A landscape with many peaks, sampled at points; each row gives a point and its height.
A climber steps from a point to the highest of its 2 nearest points, and stops where none of them is higher. Distance is the straight distance between rows; heights are no part of it.
k_775 h=14.9: [104 172  78 145 154  70 103 136 112  92  93 138 145  88 110 101 135  99
 102  74 100 103 139 115]
k_341 h=16.9: [ 92 116 134 146 169  62  73  77 159 147 168 151  94 118 131 110 122 139
  97 167  87 102 137 168]
k_550 h=19.7: [106 136  99 117 136  75  68  97 173 141 129 152 105  78  73 128 118 170
 135 134  83 127 144 129]
k_855 h=38.3: [120 128 134 118 118 116 183 142 142 129 131  86 130 134 155 171 130 125
 144  98 140 118 127 121]
k_144 h=5.3: [ 86 117 172 120 140  89 118  65 106 102 158 144 160 122 134  65 174 158
  93 134 102 160 114 152]
k_521 h=17.6: [ 87 118 145 126 173  96 106 112  91 151 171 170 165 130 148  91 120  96
 101 173 129 135 139 117]
k_491 h=14.6: [ 99  74 158  88 148 137 112  83 115 116 156 147 163 112 117 109 136 200
  92 154 127 139 152 156]
k_86 h=28.6: [137 119 104  79 110 120  89 123 132 100 118 159 111  79  87 110 132 197
 177 125  98 125 152 102]
k_10 h=39.6: [147 116 129 137  86 109 115 160 172 178  67 132 109 165 111 164  95  61
 127 144 128 132  92 124]
k_374 h=16.1: [104 110 177 124 173 102  95  88 101 158 162 171 138 155 165 118 116 122
 112 196 109 107 140 123]
k_382 h=11.2: [119 126 144 167 152 160 149 117 112  98 136 125 167 147 119 187  99 163
 102 125  91  55 159 134]
k_202 h=6.2: [126 124 142 140 140 145  95 133 136 102 157 120 122  67 104  85 142 194
 126 114  94 165 147 176]
k_639 h=34.3: [153 127 142 106  84 189 132 154 125 159 127 123 139 135 106 110 126 122
 138 154 149 189 115 134]
k_497 h=13.5: [117  86 156  73 132 172 127 108 138 120 170 130 147 135  97 141 125 198
 119 148 131 122 161 155]
k_192 h=3.2: [152 132 130  98 111 104  70 109 149 108 162 139  55 138 159  99 168 171
 150 160  99  58 135 122]
k_62 h=55.6: [106 144 144 136 168 112 180 106  81  75 138 105 143 130 160 188 138 128
 101  82 131  55 139 118]
k_438 h=7.2: [123 118 132 112 122 136  89 124 151  98 134 151  94  70  81  65 155 212
 143 119 108 181 120 159]
k_388 h=9.1: [ 71  91 127  80 125 110 113 115 134 138 166 159 124  96  75  56 185 175
 125 134 128 151 144 157]
k_565 h=35.8: [154 130 145 107 137 129 149 133  91  79 113 123 160 122 127 201 110 146
 147 111 138 107 148  96]
k_122 h=37.1: [165 145  73  99  88 180 118 163 160 107  82 153 120 129 123 148  94 111
 176 172 141 144 116 136]
k_105 h=35.6: [168  95 142 148 113 193 182 153 151 134 125  75  65 137 112 152 120 102
 160 141 172 176 103 113]
k_601 h=46.2: [ 89 106 164 183 143 129 163 130  87 105 117  74 150 113 124 155 112 125
  94  57 183  95 150 105]
k_968 h=4.9: [120 122 117 135 158 125 111 137 131 117 169 116 156  82 117  77 139 169
  85  96 116 182 172 170]
k_56 h=19.1: [149 160 135 117  91 109 130 151 164 139  85 119  85 148 174 115 135  59
 126 129 114 124  84 149]
k_18 h=37.4: [157 114  97 169 118 192 179 166 146 132 105 112  66 114 120 142 115  94
 170 146 191 171  80 127]
k_989 h=2.9: [ 80 175 124 138 119  96 114  76  89 104 126 183 164 117 110  73 134 120
  98 149 111 186 111 120]
k_175 h=33.6: [144 108 171 113  96 157 144 126 136 153 122 103 128 171 105 157 111 130
 135 125 155 130 133 111]
k_298 h=30.9: [151 110 126 132 152 190 131 160 130 158 150 148 109 137  97 136 119 108
 171 200 165 204 127 128]
k_234 h=30.2: [170 149  53  93 109 181 122 160 153 128 136 123 113 108 109  95 152 140
 189 120 138 149 106 148]
k_178 h=26.8: [167 106 142 118  99 152 122 138 139 120 154  69 145 102 142 152 117 163
 132 112 105 134 151 145]
k_129 h=35.9: [133 148 133 145 100 126 134 158 105  86  58 134 170 104 148 155 102  92
 120  78 128 101 104 121]
k_475 h=45.2: [154 125  46 115 143 171 187 149 118  98 113 115  88  76 152 135 146 134
 185 119 184 161 141 125]
k_773 h=20.6: [ 87 135 131 141 179 120 126 144 100  93 142 102 181 133 124 161 113 124
  94  93 151 113 175 116]
k_120 h=35.4: [184 122  80 142 166 149 139 150 124 145  92 122 105  75 143 191  79 132
 172 135 140 148 118 118]
k_387 h=17.0: [ 84 146 119 128 135 127 112 154 108  85 126 139 177 112 111 109 119 139
  84 109 145 166 162 133]
k_124 h=15.5: [104 143 132 173 184  79  84  99 135 140 172 145 134 133 166 112 117 124
  87 162 103 105 147 147]
k_440 h=24.6: [125 146 172 137 114  78  73  86 111 138 128 191 111 132 162  98 119 124
 111 204 118 158 110 107]
k_904 h=57.3: [140 116 196 183 131 142 122 121 138 177 122  96 176 183 123 115 122 115
 107 110 128 107 120 123]
k_709 h=33.8: [160 104  91 151 179 173 154 141 135 161 143  83  90  74 143 190  84 130
 167 141 145 149 124 110]
k_883 h=25.3: [100 129 106  90 105  78  80 101 175 124 113 188  54 127  79 112 149 144
 159 158 101 125  98 135]
k_371 h=38.0: [162  98 139  77  82 145 158 108 161 149 155  83  93 187 104 150 153 100
 136 149 129 119 128 142]
k_169 h=29.3: [169 115  69 173 129 142 156 130  96 119  76 144 133  48 154 160 109 118
 153  66 190 126 112 152]
k_834 h=24.2: [155 117 123 122 160 135  92 140 133 123 135 128 138  78 109 149  75 193
 133 149  88 128 167 145]
k_960 h=56.1: [213 114 103  87 104 147 122 131 132 137  99 105 116 114 112 187 135 160
 180 147 101 118 154 116]
k_970 h=20.5: [101 168  99 110  77 110 119  86 130 157 138 170 117 143 139  61 163  80
 125 163 109 174  87 151]
k_623 h=18.8: [106 114 164 145 162 144 122 139  84 112 160 115 181 134 111 133 113 153
  94 120 177 153 178 109]
k_512 h=30.7: [144 153 130  98  93 114  91 127 139  77 118 154 122 103  92 100 116 189
 146 135  92 139 134 140]
k_792 h=69.4: [142 156 125 168 157 104 109 141  95  92 132  94 126 125 217 156 144 127
  89 126 107  49 145 137]
k_782 h=53.5: [108 145 192 145 146 117 123 138 111  98 144 106 160 162 167 141 131 105
  91  99 121 108 118 121]
k_838 h=28.2: [135 142  55  69  79 133 156 157 160 107 104 145 120 149 115  91 169 104
 170 113 142 120  95 129]
k_362 h=15.2: [ 90 168 126  97 100  86 121 110 129  99 145 182 116 145 120  48 180 127
 128 128 105 156  99 141]
k_561 h=22.9: [ 95 158 138 133 140  84  92 113  90 113 128 211 118 143 148 110 100  96
 107 189 125 148 123 109]
k_821 h=23.2: [ 95 157 129 104  93 123 162 157 113 137 137 149 141 155 167  66 165  79
 119 122 141 152  91 141]
k_661 h=24.5: [141 118 139 152 141 140 128 135 135 151 102 103 145 154 110 201  64 143
 137 145 130  69 152 103]
k_675 h=16.7: [119 151 127 128 126  92 100 150 138 160 107 168  95 173 160 145 112  69
 131 184 123 135 114 111]
k_339 h=34.2: [127 162  78 122 102 140 134 141 111  73  66 158 165  93 128 127  99 100
 135  82 152  96  95 134]
k_286 h=8.3: [122  95 112  55  79 114 124 130 158 131 149 140  70 135  69  72 179 140
 159 122 118 144 119 147]
k_317 h=48.7: [154 133 174 172 138 108 111 172 133 144  62 135 153 138 105 159  89 140
 123 121 187  97 110  93]
k_321 h=4.0: [ 64 150 139 114 157  83 122  99  78  84 145 176 150 109 125  67 169 122
  95 133 105 166 124 141]
k_316 h=32.9: [ 89 116 175 127 162 147 181 100  81 147 191 128 153 197 154 122 169 123
 111 150 163 106 115 112]
k_762 h=41.3: [142 100 149  67 102 144 165 129 150 145 137 110 102 203 108 170 155  94
 151 184 171 148 123 109]
k_725 h=18.2: [120 143 148 146 102  75  65  68 134 146 146 160  70 102 152  92 181 147
 116 163 124 163  93 137]
k_813 h=40.6: [134 141  96 139 166 214 169 155 139 137 147 116 107 132  95 117  99  88
 160 119 147 178  60 145]
k_139 h=17.1: [153 104 119 109 125 105  94  66 183 182 147 123  90 138 101 158 110 105
 103 169  82  99 141 166]
k_507 h=36.3: [105 115 155 152 163 129 155 137  72 171 191 124 126 186 167 107 161  86
 119 172 173 114 126 103]
k_505 h=46.8: [179 117 129  45 124  99 128 113 127 104  77 156 126 129 131 180 161 148
 192 122 101  82 145  74]
k_230 h=63.3: [140 100 188 163 133 137 140 123 134 209 121  93 132 183 118 128 129  75
 107 137 137  99 101 116]
k_15 h=31.5: [176 165  49 120 113 187 124 151 142  94 103 119 133  96 129  73 114 131
 177  96 150 135  94 146]
k_771 h=19.4: [111 166 106 138 126 180 123 133  70 114 124 157 187 136 105  67 104 112
 110 133 180 169 118 121]
k_457 h=10.0: [128 119 151 147 131 154 116  98 120  88 142 107 183 138 113 158 108 197
  97 104  70  78 155 156]
k_952 h=33.1: [166 127 130  63  76 129 106 145 145 110 104 147 114 123  97 120 107 172
 156 155 114 166 130 133]
k_221 h=29.0: [179 141 106 121 165 157 125 173 125 116 139 116 105  65 124 143 110 152
 172 124 104 148 126 143]
k_873 h=52.3: [130 102 187 168 105 129 119 125 128 198 122 104 182 149 110  90 122 122
 100 123 129 158 137 126]
k_523 h=19.0: [108 161 108 143 115  90 104 106 139 194 153 164  83 120 161  73 150  74
 109 189 118 173  89 139]
k_893 h=30.3: [133 124  67 156 144 134 163 157 124 126 106 113 147  50 139 142 116 106
 132  66 160 119 122 140]
k_45 h=26.9: [130 124  81  83  85 121  83 123 164 112 113 168  69 106  66 102 142 166
 180 152 107 133 126 130]
k_845 h=40.5: [140 111 177 184 147 112 113 109  86 186 138 122 156 170 148  82 157 111
 119 201 103  77 102 109]
k_593 h=33.4: [156 121 133 116  76 175 182 150 143 121 109 104  97 154 131 157 120 129
 175 137 185 165 112 100]
k_477 h=17.9: [114 159  85 129 121  92 109 133 164 183 113 174  92 161 154 105 124  56
 115 188 125 157 103 138]
k_641 h=39.7: [136 124 194 107  87 147 122 126 130  99 126 109 166 139 128 121 119 177
 130 121 120 151 149 130]
k_570 h=25.2: [ 96 139 170 117 112 120 172 138 109 141 145 111 164 169 158 109 167  99
 114 100 138 145 107 122]
k_68 h=50.2: [101 118 138 139 149 142 187 119  73  65 128  67 158 118 135 178 133 153
 107  67 160  93 153 113]
k_795 h=10.1: [ 65  91 118  79 168 103 114  94 150 147 169 161  95 110 107  79 189 156
 114 160 106 119 132 167]
k_620 h=49.5: [117 123 110 157 113 152 176 159 111  94  89 113  94 114 130 145  84 136
 161 116 210 142 117  86]
k_536 h=16.6: [ 85 149 108 137 160  54  83 118 109  57 122 127 141  99 105 119 125 138
 100  91  73 108 161 127]
k_444 h=36.5: [146 116 176 100  77 157 132 119 121 138 131 135 149 139 120  98 136 146
 134 137 129 199 136 148]
k_761 h=38.2: [129 153 148 159  94 135 127 158 124 100  81 117 171 118 131 119  95 124
 100  67 121 139 120 117]
k_117 h=43.1: [116 112 143 175 104 147 186 132  96 114 106  76 140  86 142 150 108 111
 129  44 192 113 111 114]
k_288 h=32.5: [158 135 101 132 102 203 141 159 136 155 122 137 124 163 102 111 113 100
 166 181 191 191 108 129]
k_159 h=26.7: [131 140 186 137 113 104 103 105 107 147 128 152 123 171 168  93 131 113
 119 169 109 148 112 118]
k_778 h=50.8: [170 101  73 121 146 147 188 122 123 152  70 131  97  82 151 170 153 124
 191  83 181 130 151 105]
k_575 h=61.5: [111 144 110 168 178 118 151 125 107  95 146  99 134 120 198 179 139 107
  92 101 136  43 135 121]
k_901 h=14.3: [129 142 160 191 160 151 131 132 100 143 161 150 123 182 165 151 131 126
  86 160 135  65 139 130]
k_352 h=26.6: [ 94 172 144 167 144  85  93 149 133 111  82 157 146 135 150 134  74  95
  79 124 115 117 109 116]
k_442 h=55.3: [105 107 108 172 131 104 161 151 102 111  76 146 128  91 116 194  81  85
 132 103 182  92 105 101]
k_726 h=45.3: [115 115 184 168 157 127 113  98  79 159 158 127 155 180 178 101 146 111
  83 153 108 106 118 123]
k_594 h=11.3: [ 79 107 141 103 145  82 110  71 124 148 180 152 104  88 129  49 184 130
 123 154 110 150 114 160]
k_961 h=28.1: [130 163 150  97  91 126 104 132 121  44  98 143 159 112 110 122 108 193
 119 108  99 153 143 132]
k_885 h=22.4: [159 134 112 139  83 146 127 163 159 163 110  92 123  95 123 137 111 102
 127  98 121 151 115 144]
k_749 h=27.5: [110 108 176 137 121 150 166 128 124 130 165 100 184 163 135 129 139 139
 110  91 157 152 137 123]
k_859 h=35.2: [151 130 116  94  85 152 106 139 158 133  85 155 124 158 112 134  80 130
 148 171 137 164 131 123]
k_24 h=12.5: [ 78 122 120 116 137  85 101 112 145 138 186 141  83 125 111  41 202 126
 129 110 105 130 124 144]
k_492 h=55.9: [160 103  99 119 110 137 192  95 145 171 107  77 114 135 126 197 130 112
 141 109 128  79 134 126]
k_354 h=31.2: [ 82 171  76 168 134  60  95 107 176 149 142 156 112  97  95  79 144 128
 121 100  89 150 133 142]
k_633 h=40.3: [163 142 119 167 114 180 108 171 137 123  76 141 119 128 130 147  71 121
 156 140 151 133  93 118]
k_237 h=26.0: [150  95 143 134 151 158 131 128 125 144 154 119 144 151 104 185  68 175
 127 165 140  91 167 122]
k_650 h=53.4: [149  89  83 120 139 120 184 104 140 159  84  90 106  87 140 200 137 108
 166 100 157  90 143 110]
k_396 h=24.7: [ 84 151 151 143 172  72  87 147 105 102 104 143 167 144 118 147  86 103
  75 132 128 116 154 107]
k_174 h=17.3: [123 103 167 145 168 143  88 153  75 126 156 145 174 103  94 101  94 150
 107 152 158 171 174 119]
k_320 h=24.3: [168 138 120 124  94 142 108 146 156 149 121  96 114 101 119 114 111 154
 129 117  94 162 146 155]
k_693 h=43.5: [144 147 132 143 138 206 187 164 117  95 139 104  97 119 128 128 108 113
 165  98 140 183  75 132]
k_538 h=16.3: [103 132 139 175 190 140 181 122  94 136 172 132  96 168 155 167 121 110
 102 160 160  56 149 110]
k_44 h=7.3: [117 139  95  68  74 114 119 126 154 133 119 151 106 140  93  91 160 128
 144 151 117 161 127 159]
k_16 h=30.0: [ 96 117 172 139 140 167 189 101 104 121 185 107 158 176 122 132 150 137
 103 118 129 104 145 126]
k_907 h=58.7: [103 115 110 171 163  89 172 149 107 107 120 126 112  90 170 199 111  68
 118 106 162  88 106 101]
k_170 h=4.3: [133 114 117 112 145 116  96 112 119  98 153 156  86 139 141 116 180 160
 163 131  76  32 142 100]
k_784 h=32.6: [106 159  42 119 140 106 145 168 122 109 117 144 136 104 125 112 145  83
 131  80 153  89 108 122]
k_978 h=17.8: [ 82 119 122 151 189 122 169 130 118 121 174 121 140 150 142 185 108 107
 107 129 168  71 145 103]
k_634 h=39.4: [102 157 165 175 127  77  98  91 119 109 131 125 153 126 179  94 149 115
  85 103  84 173 100 138]
k_678 h=6.8: [ 87 134 172 124 129  76 102  79 140  82 141 146 135 126 107  93 173 186
 100 100  99 141 121 138]
k_335 h=52.2: [119 121 145 175 137  90 134 177 111 121  75 145 133 134  94 166  78 109
 130  95 196  90 107  98]
k_670 h=29.9: [131 145  70  70  76 151 179 169 157  87 118 135 121 148 123 132 160 129
 178 140 163 161 124 124]
k_319 h=51.3: [123 128 162 203 156 143 126  97 116 137 157 116 150 176 180 111 143 120
  67 113  80  95 127 155]
k_587 h=37.2: [197 148  52 128 156 167 121 155 139 140  67 154 126  71 136 163 100 111
 183 134 133 138 118 131]
k_25 h=7.5: [171 114  98 144 174 144 145 112 110 132 125  97 157  87 137 181 123 165
 137  99 111  93 162 128]
k_252 h=18.3: [115 163 132 146 124 163 110 138  81  97 126 146 194 118 111  72 122 138
  78 108 149 196 132 137]
k_977 h=16.8: [115 176 140 143 106  66  98  87 143 110 151 169  99 117 159  66 187 138
 118 140 104 155  92 134]
k_293 h=46.6: [133 136 112  93 153 123 185 107 111  98 142 106 108 141 166 174 176 130
 164 117 125  54 126 101]
k_763 h=43.9: [145 135 170 172 141 188 158 175 107 124 122  94 152 114 136 123 121 143
 113  71 174 170 109 130]
k_429 h=46.9: [133 128 148 160 133 187 174 177 101  99 111 111 115 114 142 116  95 136
 154  99 195 163  97 108]
k_843 h=57.5: [136 121 173 171 143  98 132 146 128 227 107 126 123 171 128  97 132  55
 121 151 172 111  89 100]
k_301 h=31.4: [138 122 183 122  81 141 134 138 148 172 101 129 139 191 111 126 124  92
 129 128 142 161 107 109]
k_766 h=45.1: [142 136 154 167 107 108  96 162 143 144  58 141 150 149 114 140  58 125
 111 116 126 122 123  97]
k_589 h=50.1: [169 122  96 112 152 133 199  75 119 138 112 113  83 148 153 188 186 120
 174 108 119  62 139 103]
k_103 h=60.8: [133 149 163 168 131 103 114 140 108  93 133 111 128 137 212 138 129 120
  86 125 141  88 122 121]
k_199 h=41.4: [105 143 161 169 109 119 114 131 129 121 102 111 182 140 119 103 109 148
  77  88 107 162 148 126]
k_204 h=51.5: [173  92 167  74 111 165 115 134 153 118 151 131  98 138 113 151 112 160
 164 183 131 180 130 150]
k_560 h=12.2: [165  86 142  61 116 187 143 107 147 122 172 100 112 143  99 142 145 184
 132 168 135 120 144 172]
k_115 h=39.3: [135 132 144  70 120 114 140 122 114  62 146 117 154 132 119 167 125 181
 142 126 111  93 155 109]
k_880 h=47.7: [113 154 198 154 130 117 113 145 116  97  84 136 161 171 153 113 117 112
  95 107 138 133 105 106]
k_389 h=40.4: [136 140 167 158 147 196 136 182 102 148 160 101 159 115 125  88 111 129
 124 103 142 211 106 133]
k_888 h=47.5: [143 122 152  94 112 169 138 149 135 107 146 125 128 155 107 159 109 155
 165 170 172 174 144 111]
k_435 h=6.5: [179 114 112 115 129 147 127  98 128 130 108 105 155 125 130 186 139 162
 140 107  94  61 169 118]
k_578 h=8.5: [108 111 162 131 131 111 110  82 139  77 142 123 166 136 111 111 145 205
  89 103  71 105 145 147]
k_211 h=8.7: [167 121  88 153 171 128 126 145 100 127 118  87 154  65 128 146 165 159
 144  63 130  97 178 119]
k_815 h=27.6: [143 107 148 122 159 152 102 158 130 158 160 131 127 140 115 161  65 161
 138 162 153 153 153 111]
k_299 h=42.2: [133 126 170 162 105 105  97 136 164 169  81 124 119 169 124 134 101  97
 117 133 102 118 104 103]
k_563 h=12.3: [ 89 101 150 105 128  90 106  45 134 168 145 154 126 109 109  83 162 125
 100 163  94 155 115 159]
k_808 h=9.9: [120  93  97 153 146 113 132 145 103 128 150  79 165  88 121 119 175 137
 135  42 112  96 157 121]
k_337 h=19.8: [144 138 145 141  94  83  69  66 145 129 151 157  79 126 185 107 171 156
 107 208 136 136 131 147]
k_862 h=15.7: [106 173  86 133 150 119  81 165 114  82 124 121 161  70 109  99 111 156
  86 109 130 153 167 145]
k_302 h=29.6: [ 83 167  71 154 157  73 108 128 155 160 128 150 128 111 125  95 107 101
 100 102  98 125 133 141]
k_699 h=12.7: [119 144 158 206 169 144 145 120  97 110 137 134 144 179 147 178 106 124
  90 121 100  40 131 120]
k_584 h=13.9: [ 88 125 131 170 202  96 105 132 110 153 168 119 153 127 158 126 120  85
  68 136 126 101 151 117]
k_827 h=18.5: [120 118 107 122 144  75  92  79 180 164 137 142 107 112  95 137 123 135
 115 136  76 112 146 159]
k_430 h=61.9: [191 106 118  86 120 159 113 142 148 106 110 125 109 120 119 190  88 156
 171 198 101 127 133 123]
k_870 h=37.9: [131 120  95 144  78 152 143 156 172 173  89 138 111 161 113 131 111  47
 134 131 160 143 103 133]
k_422 h=18.9: [ 94 119 126 118 159 115 133 141 124 131 159 115 154 132 134 174  97 126
 118 124 142 107 156 108]
k_649 h=2.2: [155 136 128 125  81 111  82 102 157 129 144 108  47 136 165 115 178 145
 112 164 106  66 139 151]
k_853 h=18.7: [ 77 153 131 117 174  64  76 128 101  53 121 163 132 126 123 125 124 126
  95 142 101 130 157 134]
k_314 h=34.1: [101 160  68 126 128 109 146 169 139 126 110 165 110 129 162 126 118  60
 133 112 168 107  95 148]
k_976 h=34.6: [162 113 124 147 138 176 121 135 155 177 187  57 120  87 116 118 119 127
 111 114 101 166 141 180]
k_393 h=26.5: [153 133 132 124 178 148 108 146 126  85 145 121 134  71 117 131  95 167
 145 118  69 140 132 133]
k_57 h=35.0: [190  99 118  76  83 167 169 105 163 141 132  63  99 150 104 183 164 126
 137 134 113  92 144 139]
k_962 h=32.4: [186 105 119  77  85 162 159 121 146 137 133  66 104 126 107 145 193 154
 170 102 115 103 147 120]
k_986 h=48.4: [123 127 163 142 111 115 127 135 133 181 152 101 118 154 179  82 157  64
  96 138 116 153 109 136]
k_181 h=55.2: [ 82 107  83 141 143  93 198 148 108 108 128 143  88 118 164 168 112  70
 147 105 183 108 100 100]
k_876 h=22.5: [137 111 110 103 142 102 101 105 157 143 129 135 130  99 111 182  87 170
 131 159  91  88 177 134]
k_768 h=14.2: [142 109 102  95 114  95 115 131 175 165 117 110  95 128 122 155 122 100
 134 131  78  99 138 128]
k_269 h=42.7: [159 149 154 173  97 147 106 173 153 165  53 128 129 126 104 116  61 126
 131 123 151 147 109 125]
k_141 h=44.5: [134  95 152 101 103 150 174 139 122 132 138 124 113 190  99 146 140 144
 170 184 205 170 139  90]
k_690 h=56.7: [190  88 124  85 134 173 117 123 142 130 161 113  84 106 109 190 111 157
 165 174  99 146 139 141]
k_568 h=15.8: [101  96 163 115 158 153 104 119  84 110 170 144 171  94 119 102 129 181
  98 135 137 173 171 155]
k_143 h=28.0: [104 171  91 154 135  83 111 147 145 136  95 170 136 129 147 113  91  80
  91 126 107 134 117 140]
k_342 h=25.4: [122 159 147  91 105 119 119 150 109  61  88 140 160 144 119 153  96 146
 114 101 117 123 131 104]
k_551 h=5.4: [147 120 119  98 135 101 115  95 125 124 130 139 127 136 123 160 156 147
 149 114  68  40 153 121]
k_793 h=11.1: [109 102 103 125 132 112 115 122 123 140 161 101 132 109 114  95 179 140
 153  57  82  90 166 100]
k_704 h=14.4: [103  93 179 125 144 130 109  78 100 169 155 145 165 155 108 100 115 143
 112 175 107 120 147 130]
k_386 h=20.4: [ 87 162  90 105 124 144 147 148  95 134 139 169 188 155 130  88 125  89
 107 115 170 158 132 127]
k_132 h=11.0: [144  88 148  45  85 145 115  97 160 135 169 103  98 145  85 119 175 147
 129 161 133 143 142 175]
k_437 h=31.7: [152 124 125 117 180 176 150 165 126 129 161  99  97  90 118 170  86 133
 166 134 116 173 120 121]
k_958 h=21.6: [128 120 153 105 138  76  78  70 154 115 142 160  61 139 155 123 164 156
 115 196 105 108 123 152]
k_935 h=31.6: [115 134 105  95  92 159 176 172 134 103 108 137 126 168 118 160 118 125
 165 127 176 153 112 103]
k_123 h=23.7: [106 123 135  85 123  76  98  95 172 137 141 154  67 143 114 110 147 118
 130 167  96 130 121 135]
k_210 h=37.7: [137 125 151 165 147 176 119 163 130 171 158  88 125 101 127 118 100 129
 113 112 122 189 132 150]
k_685 h=38.9: [148 128  87 172 150 196 157 161 145 170 142 107  81 110 120 122  95  87
 145 136 173 189  99 142]
k_945 h=53.1: [157 117 128 111 107 155 214  76 126 146 109  92  89 155 156 202 143 109
 164 129 119  58 124 117]
k_866 h=52.1: [ 84 110 111 146 121 119 202 145 104  98  96 132 103 139 125 151 100  92
 144 111 220 121 116  91]
k_622 h=44.7: [113 117 164 168 112 125  93 101 136 129 133 106 175 107 112  91 119 165
  96  95  88 177 147 160]
k_186 h=13.7: [101 153 101 106 119  99 123 143 131  94 141 149 135 129 101  73 163 155
 129 106 111 149 127 140]
k_368 h=29.1: [126 135 208 133  82 116 109 117 111 168  94 143 138 168 117  86 137 100
 134 151 108 158  96  98]
k_643 h=31.3: [124 149  32 137 119 139 143 172 130 130 110 137 150  83 134 110  95 118
 124  88 165 114 116 143]
k_43 h=14.5: [112 174  44 132 135 113 100 151 115  80 111 141 152  77  94  95 124 143
 116  86 108 117 157 121]
k_59 h=42.8: [175 149 106  83 124 106 135 150 118  92  49 163 133 123 144 154 150 130
 183 103 108  99 120  90]
k_421 h=12.4: [ 87 128  89 117 138 101 135 139 140 106 164 126 132 106 109  79 165 145
 123  79  88 111 154 128]
k_226 h=19.2: [ 81 149 114 121 160 105 138 156 106 137 151 169 157 141 140 115 117  81
  99 143 147 150 128 125]
k_921 h=36.4: [106 106  76 136  82 155 188 150 163 151 100 136  90 149 118 147 113  60
 160 138 207 152  88 124]
k_504 h=39.0: [156 134  97  89 132 126 133 156 102  81  78 129 156 103 130 170 130 151
 148  97 123 111 154 105]
k_820 h=17.7: [141 170 137 142 105  96 111 143 136 143 104 138  98 150 198 126 118  87
 120 145 103 124  99 115]
k_176 h=43.8: [ 92 137 169 166 121 107 126 124 110 150 149 112 157 149 186  66 161  82
  84 108 101 170 107 134]
k_537 h=41.0: [119 111 118 131 103 132 199 153 112 116 119  79 131  92 157 147 140 128
 142  63 171 137 121 116]
k_841 h=36.2: [ 92 158 143 187 132  67 105  90 157 136 116 142 144 113 132  95 128 116
  81 109  73 167 119 140]
k_493 h=31.9: [147 115 102 162 128 153 134 145 142 172 162  56 131  75 142 127 121 139
 125  83 111 129 156 159]
k_198 h=35.3: [109 129  62 139 105 133 177 155 147 139 101 144 124 132 140 131 110  71
 158  97 194 109  65 133]
k_331 h=23.3: [132 141 145 119 116 111 134 144 140 102  88 135 151 149 150 169  98 126
 123 123 109 103 108  89]
k_705 h=47.8: [187 122  72 131 184 167 179 128 106 119  99 128  78  74 157 148 163 129
 190 103 159 151 124 120]
k_791 h=38.8: [174 136  64 133 108 180 133 150 141 110  51 152 135  98 144 150  83 115
 175 138 156 117  82 131]
k_688 h=22.3: [ 90 125 164 150 192 108 119 139  97 112 129 124 176 164  99 163  99 118
  78 135 169  96 162 101]
k_406 h=29.5: [182 106 150  87  77 169 136 107 140 114 142  70 145 128 117 138 161 176
 147 103  83 103 138 147]
k_799 h=29.7: [138 107  97 163 123 113 111 121 157 157 152  79 150  87 113 110 138 145
 124  94  76 109 166 157]
k_605 h=32.8: [163 174  49 128 119 167 116 142 113  78  82 132 161  87 147  97 115 146
 138  82 155 105 102 142]
k_71 h=13.8: [ 89 152 121 111 113 103 101  92 143 148 145 163  95 112  96  34 203 121
 137 117 103 169 105 143]
k_814 h=45.4: [117 119 163 189 139 170 167 113 127 163 180 112 124 186 152 145 147 110
  82 128  87  83 139 171]
k_453 h=21.8: [ 90 153  94  93 103 128 149 119 116 142 138 177 149 161 133  64 149  92
 126 141 132 171 111 154]
k_171 h=28.7: [160 144  48  97  74 150 147 156 155 139 110 122 118 106 122 122 155 113
 168 107 150 122 119 136]
k_706 h=43.2: [122 127 206 119 110 129 107 123 124 115 113 139 171 179 133 123 106 147
 107 119 120 139 136 108]
k_981 h=33.5: [ 86 150 126 187 148  60  90  78 161 134 145 147 113 106 108  97 170 143
 116 117  90 158 102 153]
k_934 h=15.6: [129 119 121 116 133 117 126 104 164 172 148 112 105 162 130 183 114  85
 125 158 105  95 142 151]
k_290 h=51.1: [197 122  92  84 144 131 140 119 122 130  73 129 133 114 128 185 154 150
 199 111 134  95 160  97]
k_774 h=48.5: [128  87 182 161 103 148  94  94 111 167 135 102 170 125 115  86 112 150
  98 140 110 180 143 146]
k_788 h=21.4: [149 138 170 101 131 119 143 122 135  99 113 123 134 187 159 198 110 132
 143 151  99  78 117  99]
k_329 h=8.2: [ 95  93 125 101 133 128  78  92 168 132 153 134 107  81  77  69 179 210
 130 119 120 142 141 146]
k_875 h=40.7: [124 117 180 171 178 108 102 130  65 156 168 138 148 175 177 113 140 112
 101 178 156  98 134  98]
k_731 h=19.3: [131 138 187 117 132 130 117 117 118 101 141 161 121 201 150 168 106 153
 117 176 106  64 123 114]
k_715 h=53.3: [122 121 154 147 120 115 121 135 114 217 112 140 127 159 149  91 143  53
 119 154 127 150  99 103]
k_965 h=13.4: [ 88  63 167 124 117 136 113  36 116 170 135 126 149 123 100  87 134 141
  95 188 102 133 125 144]
k_789 h=42.9: [130 128 129  67 127 134 173 121 128  93 147 103 141 136 139 154 166 170
 169 102 113  87 142 114]
k_285 h=21.1: [146 109  94  91 137 101  75 115 177 131 123 139  91  84  72 154  92 170
 139 168  96 122 160 151]
k_864 h=20.8: [154 139 145 128  68 117 150 150 170 159  96  96 113 137 150 150 125  72
 117  97 107 123  94 135]
k_400 h=9.5: [143  95 152  58  76 120 121 110 164 143 163 107  86 156  81  92 191 121
 133 121  95 122 123 150]
k_315 h=20.9: [ 96 187 103 120 158  72 100 137 111  79 129 186 109 136 143 107 123 100
 104 150 130 139 143 120]
k_645 h=36.0: [131 114 133 136 122 167 169 133 143 134 151  72 117 139 134 179 100 147
 136 116 158 136 140 117]
k_683 h=29.2: [155 104 145 124 175 171  99 145 129 179 175 141 120 138  89 135  93 141
 165 198 180 166 152 112]

For each start below, name the point where the climber stops.
k_497 -> k_230
k_321 -> k_230
k_775 -> k_792
k_171 -> k_230
k_838 -> k_907
k_820 -> k_430
k_675 -> k_319
k_237 -> k_792

Call two points neighbours if one is among the 2 nearest of the other. Go from one point of each pair to the other, from neighbour to neighbour, staying as high as possible. Name the lowest point that can't be avoided.
k_319, k_492 -> k_675
k_512, k_230 -> k_838
k_492, k_430 -> k_565
